Each scene shows the same named points in several views. A view is turned or mirrored, and shifted as a whole, has a little noise and may leave points out.
In the rows, zero is written as 100.

Scene 1
View 1
z649: 108,116,100,95,99,91,93,74,96,99,102,124,110,91,103,103,99,98,105,84,78,115,105,90,85,83,81,107,98
z572: 107,98,110,97,111,100,96,98,113,110,98,124,107,98,99,100,110,101,104,108,93,103,97,100,97,93,104,94,100
z730: 99,84,119,96,111,97,94,103,88,94,83,157,136,106,94,101,96,124,88,110,74,109,108,84,106,96,96,109,103
z680: 104,106,106,95,104,95,90,91,99,93,88,133,117,97,101,103,96,100,94,102,74,103,107,94,100,91,92,106,94
z745: 107,110,105,96,102,101,95,88,116,100,94,108,104,89,98,104,104,81,98,101,80,102,106,104,94,93,92,94,90
z342: 106,107,105,98,110,98,91,98,120,99,93,123,103,98,104,102,102,90,97,114,90,92,101,108,105,95,108,98,89
z560: 103,99,107,98,111,93,91,91,90,101,97,155,122,103,103,101,98,123,102,101,87,111,97,87,97,86,96,114,104
z84: 103,103,107,93,98,95,93,84,87,87,85,134,128,96,93,103,91,103,91,91,62,116,114,86,93,90,75,108,99
z956: 102,91,116,98,114,101,94,104,111,100,88,134,117,102,98,100,104,103,93,117,85,98,104,99,106,98,108,97,97
z235: 106,103,106,97,110,97,95,93,110,105,97,130,108,98,102,99,105,104,103,105,90,103,98,99,97,89,102,100,98
z543: 101,77,128,95,104,109,110,99,97,119,91,118,123,95,80,98,116,110,98,101,77,120,105,85,87,97,87,81,114
z621: 107,93,116,95,100,107,108,89,106,117,98,107,109,91,88,99,114,97,104,95,82,117,104,92,82,93,86,83,106
z764: 107,99,111,98,112,99,95,99,116,105,97,127,108,98,101,99,106,99,100,111,91,100,98,102,100,93,107,95,97
z854: 105,92,114,97,112,103,97,103,113,108,94,127,110,99,98,99,109,101,98,117,91,98,99,102,102,97,109,92,98
z140: 106,112,101,96,98,96,94,84,103,94,95,118,109,91,100,104,98,92,98,94,75,106,107,96,91,90,86,102,94
View 2
z764: 103,95,109,93,101,90,99,101,91,87,99,96,102,102,92,89,101,102,87,93,102,101,85,107,80,88,104,95,106
z745: 107,99,96,86,106,93,90,95,84,85,97,116,105,92,86,84,98,101,90,101,116,100,94,97,94,84,89,100,105
z956: 100,94,103,101,103,96,105,99,97,87,104,93,94,107,98,94,94,105,84,93,98,104,80,115,81,91,106,94,107
z854: 102,96,107,98,103,90,101,100,98,88,103,90,99,99,96,90,99,104,86,95,100,102,84,109,79,93,105,94,105
z680: 102,93,94,87,103,105,106,98,74,86,97,121,93,115,94,95,87,100,83,89,111,101,82,115,93,78,97,92,113
z560: 103,72,112,101,93,93,113,109,72,97,95,103,97,127,99,103,101,98,94,72,100,102,78,120,80,80,98,97,111
z572: 105,91,110,96,100,86,99,102,91,90,99,94,105,98,92,89,105,102,92,92,103,102,88,105,78,90,101,98,102
z235: 107,87,111,90,101,90,99,103,86,91,97,101,103,105,92,90,103,98,92,90,105,101,88,107,81,84,100,98,106
z730: 99,75,101,117,95,100,121,101,83,96,106,94,86,126,108,112,89,105,87,75,100,103,71,128,87,85,102,97,115
z649: 114,77,103,90,97,92,97,101,63,95,91,124,105,107,88,95,100,94,101,82,118,100,93,103,97,74,81,103,110
z621: 114,79,99,112,100,84,93,93,90,98,102,102,106,86,92,93,102,104,105,95,115,104,94,96,96,92,80,112,100
z140: 109,90,96,88,103,96,95,97,73,89,95,121,102,104,89,93,94,98,95,92,118,100,90,104,97,77,86,100,110
z342: 103,107,105,81,106,94,96,100,89,80,100,104,102,102,88,83,96,101,82,99,105,101,87,106,80,85,107,90,106
z84: 106,74,87,105,99,103,111,95,66,95,99,122,92,118,97,106,87,101,95,83,118,101,81,116,106,76,81,104,114
z543: 108,70,97,130,98,86,105,90,98,102,110,89,97,91,100,103,100,110,103,91,108,107,84,105,98,98,83,114,101
View 3
z560: 101,107,111,112,84,132,92,124,106,94,92,101,95,104,92,114,99,80,97,103,83,85,103,115,79,85,86,91,90
z342: 92,89,98,92,100,121,95,100,92,99,85,112,88,96,121,111,116,97,98,103,107,87,116,99,98,101,93,106,109
z854: 87,89,108,93,105,123,101,102,96,97,82,100,96,103,121,108,108,98,109,105,94,79,108,101,98,95,89,105,107
z235: 93,96,104,99,98,124,92,104,99,95,83,109,98,102,105,107,113,94,99,104,96,83,104,105,94,95,94,102,109
z140: 99,104,102,100,82,128,85,106,104,107,92,118,100,96,97,106,115,98,92,105,110,89,112,117,93,89,85,104,117
z84: 101,112,114,111,73,135,85,119,110,113,101,107,104,99,92,109,103,93,93,106,103,91,111,129,83,74,72,97,105
z730: 93,101,121,111,89,133,101,126,107,99,94,87,95,107,107,117,89,85,106,108,81,85,108,114,78,79,77,90,83
z680: 99,101,107,103,85,129,89,113,103,103,95,109,94,98,102,113,109,94,94,106,101,90,115,116,85,86,83,99,103
z764: 89,92,103,95,103,123,98,102,96,95,82,108,95,100,115,108,111,95,104,103,96,81,105,101,97,97,91,104,107
z745: 92,96,101,92,92,124,87,94,99,110,87,120,102,92,108,104,119,105,97,106,116,87,113,110,101,93,86,110,123
z621: 88,104,110,98,95,125,93,101,107,108,79,107,117,103,105,98,109,102,108,110,98,77,96,113,103,87,86,104,123
z956: 88,90,111,97,101,126,102,108,97,100,86,97,94,102,119,112,102,96,110,107,95,83,112,103,93,90,84,103,100
z572: 90,95,106,96,102,123,95,100,99,95,79,106,101,101,110,106,111,96,105,104,95,79,102,101,99,96,93,105,111
z649: 104,113,100,106,79,129,80,109,107,103,88,122,105,98,84,103,115,93,89,103,103,87,100,121,92,87,90,99,119
View 4
z649: 96,103,88,101,90,105,95,108,102,102,97,107,101,108,109,84,90,93,86,111,115,107,103,132,82,87,114,105,83
z572: 101,109,91,112,93,100,103,105,115,92,113,100,84,89,105,99,102,101,98,97,102,110,91,106,96,106,105,109,90
z342: 94,103,86,109,101,97,101,104,121,91,110,94,82,94,97,95,97,110,95,96,98,117,91,102,98,105,104,120,81
z680: 97,106,91,100,93,109,95,104,108,101,111,103,90,98,121,94,97,103,85,101,100,100,99,113,93,96,115,104,77
z745: 92,103,77,104,106,97,99,107,116,100,112,94,103,95,93,87,89,106,95,110,105,116,101,109,88,97,107,117,77
z956: 101,111,91,111,95,103,102,103,116,95,120,100,82,83,115,103,105,104,99,96,94,104,92,98,102,109,108,106,88
z543: 107,117,83,116,94,99,106,107,104,106,127,110,115,65,115,101,107,90,111,116,116,92,105,108,87,104,111,86,102
z84: 97,108,91,94,93,116,94,104,101,111,113,110,101,102,132,89,95,98,81,110,105,89,107,121,87,87,123,94,76
z730: 106,114,102,106,82,116,100,101,103,100,120,113,82,85,145,106,111,95,91,93,96,86,96,107,101,103,118,90,90
z854: 101,112,89,114,95,97,106,104,118,92,117,99,87,82,103,103,105,104,103,99,101,110,91,101,99,111,104,109,91
z140: 95,101,84,100,98,103,96,105,108,103,107,100,99,103,108,87,90,102,89,108,107,106,102,119,85,91,114,108,76
z560: 105,110,103,107,76,112,98,103,101,93,103,113,77,97,128,98,106,88,88,93,105,100,94,121,96,100,112,98,95
z235: 102,109,91,110,89,101,102,106,109,96,109,106,91,89,111,95,101,95,98,103,108,107,94,114,93,102,108,104,93
z621: 100,111,78,116,98,93,106,108,107,104,116,102,117,79,98,91,98,91,107,119,121,106,105,117,84,100,108,100,96
View 5
z956: 94,82,103,117,100,111,83,72,85,84,90,99,94,97,103,91,90,92,99,85,93,102,106,91,114,96,96,93,99
z572: 92,92,104,118,103,106,87,80,92,87,94,105,96,98,114,93,91,103,94,88,107,97,101,90,114,87,97,90,91
z235: 95,94,104,112,98,101,85,80,91,87,95,103,92,99,116,89,92,103,98,93,105,102,105,87,113,86,98,95,87
z140: 105,92,109,99,97,90,94,90,92,101,109,94,84,100,115,82,94,105,97,101,104,100,116,85,102,93,103,105,90
z745: 95,92,113,108,105,93,92,94,92,98,106,97,91,102,111,84,97,110,93,98,102,83,114,77,98,91,97,92,94
z764: 92,89,105,116,100,106,82,77,88,84,92,103,94,98,111,91,92,100,96,88,99,96,104,87,111,89,97,89,93
z84: 112,85,105,95,96,94,98,83,91,104,112,88,81,98,110,85,93,92,100,100,98,114,119,91,105,103,107,114,95
z560: 106,92,95,105,90,101,88,69,90,86,95,99,86,95,119,90,85,92,104,93,109,131,103,101,125,92,103,109,80
z543: 102,88,103,119,122,118,110,80,102,102,113,102,91,97,112,105,95,88,75,74,102,107,106,114,118,96,108,99,106
z342: 89,87,109,114,95,101,79,83,85,83,89,100,95,98,108,84,94,107,103,95,97,87,106,76,104,89,92,88,93
z649: 110,96,105,93,90,84,94,86,94,101,109,94,79,98,124,81,90,104,100,106,111,114,114,88,109,91,105,110,78
z730: 108,78,93,108,93,113,91,60,85,88,95,94,84,94,106,96,82,79,103,86,91,132,109,105,124,106,104,111,96
z621: 100,96,109,115,117,104,108,92,104,104,114,105,92,99,120,97,98,102,78,85,111,93,107,98,110,88,104,93,97

Which points are out of place in each view (at most two, in the order of its rows)? Write none if all are in place.
view 1: none
view 2: z680
view 3: z560, z621
view 4: z572, z235
view 5: z84, z649
